Each row is a point on a landscape with many valleys, with its height.
A ball rolls from a point to the lowest of its 2 nearest points, and stops where none of them is lower. Distance is the straight distance between rows; heights are no part of it.
Momor (h 5.06): [175 171 132 101  82 125 148 125 134  65 107 126 145 168  82  96 148 107
  86 144  77  90 150  59]
vam (h 3.94): [127 145 132 127  90  66 149 106 124 123 170 102 120 148 119 110 147 125
 119 106  93  79 112  61]
semef (h 3.46): [112 135 128 110 115  75 133 123 140 116 182 100 137 118 114 161 133 137
 120 101  94  99  94 114]
Fuver (h 3.53): [138 155 129 148 110 154 160 114 167 134 151 130  80 126  84 119 111 156
  93 152  86 149  91 122]
pavib (h 4.82): [117 104 161 159  98 135 152 115 106 188 102 136 161 125 179 144 123 109
 136 106 173 129  95  84]
Mur (h 3.10): [ 87 113  82 138 140 130  72 109 146  76 133  94 172 108 134 135 161 137
 171 139 145 139 143 165]
Funel (h 4.03): [120 128 144 138 102 122 189 157 106 182 154 106  65 178 106 108 108 111
  97 140  91 120 129 127]
Zufot (h 3.04): [142 160 155 102 155 130 103 137 183 109 193 182 158  98 157 153 107 194
 107  94 117 140 119 157]
sef (h 1.81): [195 148  89 124 140  91 172 142 101 117  91 171  84  83 148 116 127 167
 115 122 123 120 125 108]
dom (h 1.12): [129 101 174 128 144 156  88 138 126 126  86 140 158 130 140 149 142 128
 123 135 169 123 128 103]
Futu (h 6.78): [144 108 140 183 108 158 118  91 120 178 103 122  86 159 154 101 123 141
 130 137 154 129  88  81]
surek (h 1.71): [183 137  74 106  98 155 172 147 102 100  91 164 134  93 152 129 122 105
 114 153 118 148 147 121]
fur (h 1.18): [ 87 136 104 123  97 171 148 151 112 170 105 152 153  85  96 149 112 106
 128 145 126 181 112 200]
fezo (h 1.64): [111 115 121 100 126 171 135 159 108 126  95 146 147  97 106 152 110 104
 124 155 129 171 149 184]
Labug (h 4.31): [103 137 105 172 120 115 180  83 183 119 140 136 128  89 102  96 121 202
 115 166 132 154 108 151]
lipug (h 4.29): [115 126 103 159  87  88 147  86 126 136 125 100 116 136 148 104 137 133
 129 117 110 102  89  68]
vefil (h 6.34): [ 92  95 131 175 152 127 146 126 122 165 116 162 158 130 182 105 135 162
 159 126 204 137 140 152]
Vosos (h 3.30): [149 168 148 113 172 118  83 119 200 131 172 147 136  74 128 157 108 196
 138 109  94 136 115 163]
feb (h 3.15): [165 161 144 159 130 157 111 118 157 142 151 110  45 176  69  93 114 138
 106 146  76 135 114 120]
Lirek (h 5.11): [113 138  90 115 142  79 183 134 152 101 154 145 118 122 133 106 124 167
 118 144 122 134 151 180]
pim (h 4.55): [145 167 132 108  89 120 165 136 158 103 167 132 128 186 119  94 126 134
  99 140 108 118 128 115]
Vut (h 2.05): [124  68 121 134 134 130  76 117  88 105  78  85 141 167 153 136 152  80
 195 118 157 105 145  83]
zopiz (h 2.71): [125 124  92 157 156 142  61  83 162  96 125 118 138 122 140 104 148 149
 166 144 152 147 134 134]
pomo (h 3.51): [ 95 117  70 115 114 119 115 122 143  47 146 108 177 135 131 111 143 119
 173 154 123 135 157 174]
pati (h 0.70): [109 108 193 137 148 174  53 139 124 173 114 139 167 138 125 166 135 113
 151 103 163 139 117 130]
Gul (h 4.41): [120 173 114  84  65 151 119 121 167  47 195 116 205 108 102 150 113 104
  93 101  97 129 109 141]
Fiso (h 2.16): [167 132 106  72 121 137 180 166 103  77  76 174 134 100 132 135 122 117
  91 179 127 151 170 159]
buti (h 2.21): [ 69 111 124 139  92 154 138 133 105 164 181 104 121 161 121 144  84  74
 145 113 132 143 116 164]
Sak (h 2.15): [ 97 124  94 137  88 143 145 143  96 184 169 130 101 127 152 146  95  72
 162 114 112 150 101 159]
lepo (h 1.80): [ 73  97 143 156 132 139 116 133 120 162 125  81 100 147  94 158 121  91
 132 123 120 136 120 146]
zug (h 3.18): [171 163 140 101 202 104 145 179 130 138 141 153  70 148 137 123 108 154
  96 126  90 116 175 164]
Nuzod (h 1.68): [100 135  81 139  89 167 121 118 114 176 134 145 146  83 126 150 110  78
 164 126 117 189  88 168]
Suv (h 2.95): [128 146 146  80 136  78  76 139 149  95 197 105 138 106 102 184 131 140
 142  72  94 110 105 115]
Fina (h 4.58): [109 136 121 156  73 116 164  92 110 174 130 123 140 110 167 121 121  99
 122 117 128 122  73  67]
zesal (h 1.54): [114 106 188 120 153 131  97 121 144 102 116 104 151 128 124 144 153 153
  94 138 146 114 146 116]
somez (h 6.04): [147 123  97 114 105  79 172 115 130  89 116 135 166 141 200  83 143 156
 142 145 149  99 140  81]
zeva (h 5.50): [ 64 119 151 112  91  85 205 130 104 158 183  92 144 128 149 144  98  88
 114 111 130  91 121 111]
bobu (h 1.29): [182 130  98 112 120 127 159 144  91 135  74 171 130  96 164 129 139 127
 110 132 151 143 118 105]
Voku (h 3.91): [122 147 118 171  99 142 182  84 184 160 147 143 106 112 116 104  98 193
 119 150  96 153  80 125]
gusan (h 1.73): [117  68 119 139 128 119 129 140  81 129  83 118 153 158 189 126 143 100
 180 117 175  99 145  99]
kobi (h 1.89): [ 87 127 166 118 191 142  88 173 122 188 120 139 153  92  90 167 129 137
 145 109 145 159 159 212]
lezuz (h 5.38): [152 148  94  88  95  97 144 135 101  72 108 108 130 131  92 118 152  92
 124 147  79 101 153 104]
lin (h 5.98): [ 56  97 118 131  88 103 197 128  94 128 121  99 189 140 162 107 117  91
 141 153 151 107 157 137]
Bamu (h 2.36): [167 129  83 161 175 126  48  76 151 101  92 110  97 110 115 109 149 138
 172 130 146 138 128 124]
Zasod (h 4.84): [161 175 140  83  69 148 160 128 142  69 154 128 154 169 100 100 124  87
  90 135  91 110 137  88]
kimu (h 2.85): [166 154 142 116 197 117 103 118 165 124 125 141 112  81 107 154 124 183
  98 121 111 130 156 169]
Digot (h 1.52): [162 105 145 130 155 148  83 132 106 138  58 138 153  96 123 174 160 130
 145 118 171 125 111  88]
zuno (h 1.69): [178 117 106 122 135  97 150 141  73 122  92 125  74 155 134  76 162 123
 130 140 122  82 160  85]
Gapo (h 6.48): [114  95 115 198 153 153 106  87 137 158  93 130 119 135 170  90 138 162
 168 144 208 141 134 134]
Lef (h 2.51): [118 132 125 142 141 182  87 137 134 146 145 131  73 161 107 124 104 105
 126 155 108 162 133 180]
pimi (h 1.49): [ 43 101 197 129 164 127 104 176 104 183 123 133 187  93  82 163 138 111
 165  72 156 148 132 197]
vef (h 5.26): [ 49 103 180 138 115  96 184 127 103 182 173  90 137 138 142 170  98  95
 150  83 146  96 101 122]
gen (h 2.43): [115  87 114 168 105 155  89 118  91 125  70  71 122 160 112 132 133  74
 163 141 122 136 120  86]
Zof (h 2.55): [173 118 143  74 156 157 140 174 108  91  84 167 135 141 139 147 123 114
  88 149 132 127 178 138]
gozu (h 4.83): [163 183 112  84  76 152 133 131 163  56 149 144 174 131  92 130 124  98
  65 138  73 132  99 107]
nanuv (h 1.51): [174 123 157 106 134 160  37 131 127 146 161 148 140 132 175 166 125 124
 159  78 161 134  92  88]
Lebe (h 5.84): [150 115  81 113  96 107 152 121 104  88 101 122 175 121 184 104 143 107
 153 130 133 106 141  74]
bofi (h 5.03): [ 60  90 186 170 111 106 168 116 105 209 107 113 157 132 137 152 129 112
 149  88 157 106  81 119]
kubu (h 3.81): [140 124 146 148 136 113 170 177 113 197 166 128  40 157 127 123  89 123
 134 115  66 124 134 151]
kir (h 6.79): [160 114 143 147 165 120 130 101 138  96  66 116  92 129  94 101 146 163
  92 170 151 108 157  99]
pebom (h 1.38): [152  90 115 134 144 104 140 145  90 142  95 131  99 153 170  96 157 120
 139 136 161  97 150  93]
ves (h 2.03): [174 149  78 133 129  87 191 151  83 118 107 145  74 135 128  72 144 137
 112 136 112 100 153 110]
mukug (h 2.37): [122 143 123 115 187 120 103 139 121 146 106 133 116  67  80 169 143 141
 128 128 125 153 151 189]
ton (h 2.88): [171 148 159  91 168 135 157 165 126 125 121 172  96 152 136 132 117 149
  75 148 123 129 169 161]
Sabi (h 5.75): [ 70 118 140  87  99 109 187 144  98 130 167 106 176 150 183 124  96  88
 128 113 155  91 146 149]
vita (h 2.18): [ 97 107 138 142 129 205  79 132 121 143 123 101 120 162  88 136 109  81
 140 155 129 160 140 163]
nogi (h 2.42): [176 157 137  58 126  95  66 146 138  73 165 136 136 122 110 169 155 115
 124  84  95  99 113  90]
Moko (h 2.01): [176 134 114 156 177 142  51  99 117 120  74 131 101  93 109 149 153 139
 154 132 164 143 120 112]
fef (h 1.06): [141 126 167 127 175 174  37 140 128 162 139 151 141 122 145 170 121 137
 145  91 149 153 132 145]
pelaf (h 6.62): [150 126 134 166 161  90 132  86 158 104 104 107  94 149 131  75 166 190
 118 147 153  94 135  83]
tevu (h 6.63): [138 117 121 208 146 145 137  73 157 165 115 132  89 125 121  84 120 170
 145 157 165 148 103 116]
vorus (h 6.19): [ 76  85 113 152 127 114 160 134 108 144 126 125 154 147 175 105 120 136
 148 150 182 120 151 167]
Zigel (h 2.59): [124 138 173 101 131 161 129 141 160 149 166 171 149 109 134 149 112 158
 103 119 129 158 124 150]
vud (h 1.11): [ 63  99 198 150 153 137  76 135 122 193 120 126 178 106  91 171 145 119
 162  66 168 147  99 143]
guka (h 3.97): [ 92 139  87  95  88 136 106 125 139  66 161 102 193 118 111 142 129  79
 143 124  97 135 123 144]
gumid (h 1.97): [112 132 169 132 164 139  62 104 167  96 140 110 118 130  93 146 137 148
 100 118 118 126 122 114]
kuze (h 2.39): [118 155 164 124 173 135  36 103 194  82 137  97 143  85  75 149 149 171
  92 112 110 137 153 153]
vul (h 2.17): [102 121 159  98 124 158 118 158 122 117 169 139 169 110 122 163 113 110
 109 123 130 139 142 177]
Gamel (h 4.26): [132 148 137 118 102 117 207 141 123 148 168 146  79 190 131  67 106 134
  97 140 102 114 141 119]
nep (h 2.78): [139 111 115 150  98 160 106 126  82 145  38 100 109 114  89 159 134  73
 134 132 110 138 102  84]
pezi (h 4.71): [108 149  84 129 144  92 191 104 163 120 130 137 102  64  86 115 137 187
 105 159 121 150 130 181]
Datu (h 6.43): [133 133 127 149 158  86 127 113 161 121 153 132 108 158 163  89 145 180
 134 132 134  99 134 122]
Nube (h 2.83): [165 162 129 127 121 195  98 147 142 132 134 145  59 180  85 110 101 109
  97 146  92 157 131 145]
serin (h 6.24): [148 131  95 137 122  87 174 112 155 112 139 153 130 156 190  66 144 172
 130 148 162 110 128 118]
zomeb (h 5.62): [150 130  57 111  85 104 165 125  99  92 106 101 154 113 133 108 149  81
 142 145  89 113 144  88]
bab (h 1.88): [176 131 147  90 129 134  58 125 132  98 158 128 140 145 163 161 137 118
 126  95 140 118 103  77]
fadun (h 3.50): [158 145 126 131 174  86 171 159 128 159 148 149  46 136 133 116  94 160
 134 127  93 132 152 168]

For each start below, name the point where the ball stops.
gozu -> dom
zopiz -> dom
Gamel -> bobu
Zufot -> fur
zeva -> pati
Lirek -> lepo
ton -> bobu
feb -> lepo

Call two points neighbours if one is among the 2 nearest of the other. Go from one point of each pair to the other, from neighbour to neighbour, staying as low as possible. Name the highest point that can't be avoided.
fur / pebom -> Vosos
fur / lepo -> buti
dom / bobu -> nep
pebom / bobu -> ves
